Each row is a point on a landscape with many peaks, with its height.
A climber steps from a point to the highest of its 2 nearest points, and stops where none of them is higher. Distance is the straight distance between rows; heights are no part of it.
fasa height 55: [178  76 128 119 188  56 134 139 126 144 129 135 191 151 133 109 146 120
 139 102 107  99 158 163 127]
vafit height 37: [134 198  49 102 113 137 131 148 168 128 121 131 148 126 161 132  92 126
 170 124 186 103 119 109 112]
Fik height 442: [161  90 119 166 191 124 161 114 105 111 132 115 124  92 159 142  96 157
 132 148 142  59 167 175 160]
Kun height 326: [108 185 121 104  95 114 128 124 114 127 105 146 183 146 145 101 104 105
 111 194 133 170 181 156 121]
koti height 331: [130 159 131 136 180 148  99 133 101 100 137  75 113  97 113 142 105 178
 115  87  66 148 126 189 132]
vomuk height 279: [104 149 135  90  84 169 168 121 107 118 107 119 125  75 162 131  95 144
 221 122 130 185 171 149 143]
vib height 112: [141  69  88 137 168 113 160 133 159 132  99 117 116 160  79 131 141 125
  60  90  73 151 167  94  88]
Sidoz height 348: [194 140 106 138 171 108 139 109 125 152 125 135 126 148  87 105 104 157
 140 101 126 150 170  90 137]
benu height 490: [161  53 122  98 175 148 155 117 131  85 150 117 119 123 117 157 111 103
 122 119 139  48 133 133 147]
Busir height 290: [111 171 195 151 137 127 121 126 118 136 119 112 134 118 163 173 131 137
 135 145 152 171 149  81 141]
pof height 105: [ 98 131 154 113  46 129 115 137 112  94  76 114  98 154 162 131 140 115
 150 185 183 148 100 161 139]
dob height 371: [116  88  80 166 143  84 113 154 127 110 132 144 135 119  47  96 132 111
 112 105 121 123 134 187  75]
buf height 350: [186  97 146 106 114 162 148 104 104 139 132  98 137 180 120 137 136 162
 117  99 123  82  89  94 159]
Vaded height 519: [126  84 144 120  82 164 118  92 142  69 144 101 110 127 121 144 172 134
 152  76 148 105 112 151 115]
kot height 205: [135  79 112 118  71 161 122 130 128 160 117 138  57 115 171 124 144 158
  73 168 124  91  97 133 127]
Fum height 294: [174 121  86 161 127  95 163 165 153  90 142 163 104  92 139 112 125 129
  95 173 145  88 106 177 129]
Num height 291: [167 135 133 120  73 111 171 159 149 146 166 118 125 154 124  96  59 144
 106 159 157 110 114 105 123]
mired height 474: [138 107 154 114 127  78 155  70 114 149 168 128 150 109 102  86 151 173
 111 111  51 152 110 124 141]
lov height 357: [105 111 119 145  80 154 171 157 113 198 144 137 196 108 141 112 113 136
 165 114 203 132  98 125 149]
mur height 122: [108 119 120 165 142  93 133 110 195  90 109 153 155  83 118  97 158 107
 126  95 112 133 160  87 128]
riboz height 502: [ 97 138  94 135 170 119  73 143 138 180 147 118 130 129 140 171 159  78
 123 130 112 144 164 118  72]
Gesiv height 333: [163 110  77 150 178 132 133 141 149 143 134 172 110  89 109 106 146 114
  97 131 139 126 143 200  86]
mafe height 403: [194 102 125 127 130 131 158  84 131 121 123 111 115 158 130 128 139 214
 132 117 108 146 143 136 151]
roke height 245: [186 140 147 148 172 133 175 152 116 149 129 131 103 139 103 146 120  87
 127 131 116 127  96 177 144]
gapom height 185: [123 100 165 137 134  93 129 119 121 149 143 176 200 147  92 141 172  90
  90  84 152 130  87 143 123]
mip height 146: [165 134  87 156 122 105 123 109 181  80 137  94 100 170 135 102 153 117
  83 138 137 164 128  70 151]
Fogav height 126: [151 147 142  65  48 121 112 120 104 122 115 141  84 155 136 108 121 154
 172 164 137 169  93 128 116]
rolis height 520: [132  78  98 125 187  90 153 182 125  83 161 132 118 127  77 135  88  71
  88  84 108 147 119 112 139]
Dif height 313: [127  69 138 140  95 176 184 127 121 129 120  82  94 141 166 142 148 165
 130 118  86 102  76  82 182]
fuba height 53: [ 99 128  81  65 132 154 124 123 200 146 144 141 140 149 155 140 118 132
 120 109 159  80  86 118 105]
zefa height 234: [139 112 127 120  89 199 120 166 100 167 125 149 133 124 178 177 136 134
 107 178 116 127 132 132 134]
mive height 166: [132 152 122 124 162  94 162 146 119 106 162 159 182 152 108 107 162 107
 124 106 154 133 128 118  74]
vuto height 532: [156 107 143 170 104  35  78 149 128 139 143 104 168 112 134 116 121 142
 132 148  97 153 160 100 118]
zuzir height 325: [150 117 143 121 100 135 124 182 127 170 148 131 190 136 120 163  84 113
 114 115 170 121 112 121 122]
Rel height 339: [136 143 143 133 109 169 129  77  98 162 132 107 102 138 149 138 145 188
 132 142 147 174 135 104 140]
mume height 188: [ 94 142 164 121 105 182 176 178  57 147 184 106  81 135 166 131 114 132
 170 172 171 150 116 102 112]
losi height 422: [110 174 171  95 102 105 169  97 111 140 115 140 142 103 148 102 149 163
 154 138  68 148 118 162 138]
lim height 444: [147 150 156 122 161 135 147 156 120 111 124 173 156 126 163 125  93 157
  99 127  84 101 104 122 206]
kur height 235: [ 91 175 105 133  88 108 121 146 128 100 106 166 154 114  80 121 143 146
 135 120 120 155  43 121 118]
vasu height 167: [ 78 135 160 130 109 116 140 150  75 156 155 118  88 118 169 124  56 169
 164 188 156 163 143  96 150]
pude height 482: [139 160 110 127 172 107 134 163 116  75 142 121 124 146 105 142  91 109
 155  73 123 132  66  98 135]
Vuk height 590: [145 122 148 115 145  58  86 129 100 170 191 148 161 128 131 106 113 161
 104 153 123 113 125 101 109]
Rafu height 510: [101 109 119 126 125 220 123 132 161 159 140  92 130 121 150 190 131  85
 120  95 175  98 122 176 143]
tok height 485: [141  98 146 106 151 143 159 151 163  90 164 146 121 105 126 121 102  99
  64 112  98 129  93  98 172]
nen height 65: [156 113  91 147 212  95 125 152  99 116  82 163 150 122 135  94 134 159
  93  95  80 104 181 133 124]
sabu height 268: [156 127 169 174  92 162 143 144 109 162  91 111 125 128 127 164 103 131
 138 167  96  87 155 101 127]
lukir height 401: [132 120  90 153 152 116 166 126 127 168 102  96 119  99 139 136  48 160
 147 146 105  63 118 162 182]
topur height 76: [141 147  84 118 166 102 100 180 176 151  92 144 129 137 136  83 119 130
  69  91  81 133 168 141 129]
Nizo height 564: [164 109  68 133 177 119 173 143 121 111 129  96 108  94  76 120 106  70
  87 163 133 112 106  90 140]
Pudal height 368: [118 181 144 106 123 138 169 128 161  92  94 124 125  95 143 150 150 159
 133 134  85 211 114 127 120]
dukol height 139: [105 143  89 142 125 106 101 132 171  68  87 171 161 122 150 137 121 162
 135 137 114 115 143  90 129]
koniv height 366: [112 196 124 146 103 114 118 106 160 185 104  98 159 125 144  92 113 127
 116 160 143 139 155 137 168]
Vonog height 648: [160  88 161 183 109 162 131 125 119 165 101  91  96  91  96 105 125  86
 114 117 161  71 119 140 169]
supeb height 604: [ 73 125 178 116  63 163 116  88 127 119 159 106  86 154 102 137 126 111
 147 140 116 133 125 138 123]
zike height 163: [173 111  93 157 115  77  91 118 166 135 126 117  79 148 145 161 159 101
 147 140 136 179 102  95 141]
mani height 265: [154 145 152 112 111  65 182 145 147 148 150 103 137 152  97 111 105  83
 126 139 105 122  78 135 159]
meso height 415: [164 165 150 132 149 180 148 139 109  89 143 159  76 107 135 104 150 114
 109 150 103 104 123  96 108]
mez height 113: [ 60 141 165 140 156 147 121  80 135 155 115 113 112 111 126 169 157 151
 177  85 164 115 102 174 155]
gokur height 579: [128  49 191 148 100 127 142 121 118 167 119 139 138  93  95 128 152  67
 136 119 102  88 112  91 182]
Tum height 208: [122 137 162 142  81 149 139 127 107 130 125 191 142 133  85 125 149 132
 101 126 183 168  82 119 122]
zom height 563: [153  89 137 135  94  89 101 171 147  71 131 107 154 131 132 130 120 126
 167  84 121 164 194  84  96]
Dukav height 224: [107 130 145 106 114 112  94 135 165 159  83 187  92 132 150 143 114 118
 117 185 190 176 150 156 119]
nir height 634: [166 113 136 111 152 120  58 168 141 136 131 124 140 153 152 136 149  99
 176  72 113 174 171  91 132]
vifu height 461: [181 140 114 120 154 142 123 128 128 111 135 129 119 113 105  95 181  68
  97 110  59 112 147  94 107]
gel height 332: [146 174 129 128 146  96  84 119 155 144 105 111 122 107 125  91 131 126
 130 108 151 119  97 131 146]
raz height 255: [122 126 179 137 119  99  90 136 121 142 126 130  95 114 159 160 105  84
 121 187 144 213 174 131 114]
gir height 464: [124 177 115 119  91 234 120 119 131 153 110 118 121 136 107 136 159  96
 117 101 159 112 116 159 140]
Fotev height 192: [152 131 135 140 115 114 132 148 160 112 111 194 118 171 121 134 116 103
 154 171 160 124 164 165 128]
Sotur height 147: [ 90 123 169 110  75  89  88  94  75 144 124 162 100 144 125  73  81 164
 160 164 172 175 114 104 146]
bibon height 125: [ 65 119 125 142 175 169 164  91 117 180 143 143 147 139 137 121 121 130
 176  98 165  79 130 158 185]
Tanon height 222: [120 134  96  79 110 144 104  92  75  81 103 150 169 158 180 136 145 202
 148 145 135 116 136 132 111]
tibat height 445: [ 63 122  97 128 106 125  69 148 117 151 167 176 159  92 118 166 135 100
 122 163 144 157 134 114  71]
bomon height 262: [120 139  95 145 116  78 127 183 144 108  89 174 124  82 126 123 115 140
 109 166 120 100  51 133 102]
Beni height 308: [163 109  99 111 199 127  82 159  98 103 163  53 112 126 130 163 113 136
 105  83 122 109 104 174 113]
Dogig height 129: [131  93 126 132 177 107 131 133 163 104 128 127 106 195 130 144 185 117
  53 101 115 156 112  86 102]
fim height 413: [136  87  97 143 147 123  69 158 111  88 149 175 107 157  95 118 145 117
 124  94 149 140 168 142  63]
Povuv height 71: [119 126 110  89 108 137 137 106 187 121 139 120 150 180 125 120 158 137
 109 148 129  74 143 153  65]
funo height 534: [148  67 183 108 143 168 130 125 127 143 153 123  93 114 111 159 106  79
 157  78 113  79 125  89 160]
tivu height 216: [ 97 174 133 113 131 136 177 114  95  90 172 109 115 133 191 133 137 135
 195 151 168 132 124  95 116]
Ral height 180: [142 103  98 129 104 129 103 137 189 141  95 112  95 117 175 154 151 127
 108 146  96 133  92 119 169]
mil height 529: [143 135 160 106 171 105  95  91  85 156 192 142 133 126 125  99 138 182
  94 117 100 149 144 174 128]
funek height 488: [109 130 131 142 119  91 111 129 128 163 173  85 126 123 116 157 161  50
 110 157  94 141 104  98 111]
san height 306: [148 170 136 170 174 128 127 111 126 190  78 138 127 131 100 147  87 152
 141 158 114 108 162  98 135]
bibal height 459: [153 123 106 135 131 166  72 133 108  69 128 121 139 153  86 132 150 114
 171  76 117 110 147 164 106]
tib height 256: [ 85 163  95  69 142 120  58  85  72  74  96 146 170 146 122 117 117 152
 157 132 132 170 145 140  94]
mema height 247: [ 72 176 153  87 100 149 141  81  63 104 101 108 106 105 175 119 117 122
 189 154 161 187 147 101 129]
nem height 571: [116  75 158 162 122 172  99 102 149 157 146 105  98 109 124 135 129  99
  91 124 162  90 168 192 150]
suz height 533: [112 157 133 116  93 113 119 142 112 114 184 100  78 123 102 123 133 111
 121 139 119 115  76 131  78]
zezag height 460: [112 103 186 175 122 114 160 118 124 150 184  63 171 126 117 130  96 106
 106 138 126 129 145 159 185]
nezi height 398: [ 79 124  88 135  69 153  81 140  88 177 131 145 177  84 147 140 108 147
 134 160 190 142 126 144 115]
rov height 365: [145 183 164 127 151 156 131 132 127  70 128  90  65 117 110 100 150 141
 103 106  83 144 137 167  91]
lutud height 93: [125 101 112 105 139 132 116 130 182 103 101 131 100 153 112 107 125 168
  86 106  80 123 183 152  70]
Sur height 103: [ 60 120 124 135 118 134 129  57 173  85 145 135  99  91 116 102 171 148
 127 133 103 150 164 122 104]
Doka height 565: [145 100 126 115 209  97  85 140 138 183 119 103 138 121 131 162 134 104
 150  63 127 121 198  88  86]
bog height 405: [ 86 153 143 131 120 131 126 120 139 162  93 135 149 146 184  96 112 158
 122 165 103  81 132 140 212]
Gef height 164: [131 171 125 140 128  85 103 141 153  39  59 168 128 162 142 106 131 121
 168 155 162 148 148 135 122]
padi height 289: [ 98 169  69  96  78 156  77  82  94 112 113 138 131 153 111  96 120 109
 142 171 150 141 154 135 117]
Legot height 187: [112 143  74 150  93 158 135 113  78  87  97 172 136 153 118 141 113 184
 178 128 138  68 102 127 135]
niva height 136: [ 88 167 126 133 133 143 148  86 132 143 138 140 184 181 119 141 127 116
 183 109 150 108 109 106 153]
satot height 506: [ 99  91 161 137 120 124 114  99 151 155 185 103 169 122 111 119 125 153
 101 115 129 125 152 198 119]
batiz height 278: [ 97  99 144 163  73 157 182 132 104 134  99  38 115 134 133 114 172 150
 122 113 160 109  70  93 144]
bufa height 508: [151 139 119 131 184 139 126 130 124 147  97 123 104  58  94 124 134  52
 101 113 132 100 147  57  97]
bara height 150: [110 167 134 106 163 134 176 112 134 109 143 127 211 157 128 141 188 105
 153 105  93 123 121 126 126]
todo height 220: [148 122 175 154 153 156 193 117 115 167  70 167 102 106 116 163 153 148
 103 136  97 124  80 158 147]
zalu height 321: [ 79 180 111  84 128 133 150 132 159  78 124 110 136 121 141 140 104 147
 177 112 111 163 161 135  86]

Where does a climber stop that starts at each point below?
mez: supeb
vib: mafe
bibon: supeb
dukol: mafe
fasa: supeb
Sotur: Vuk
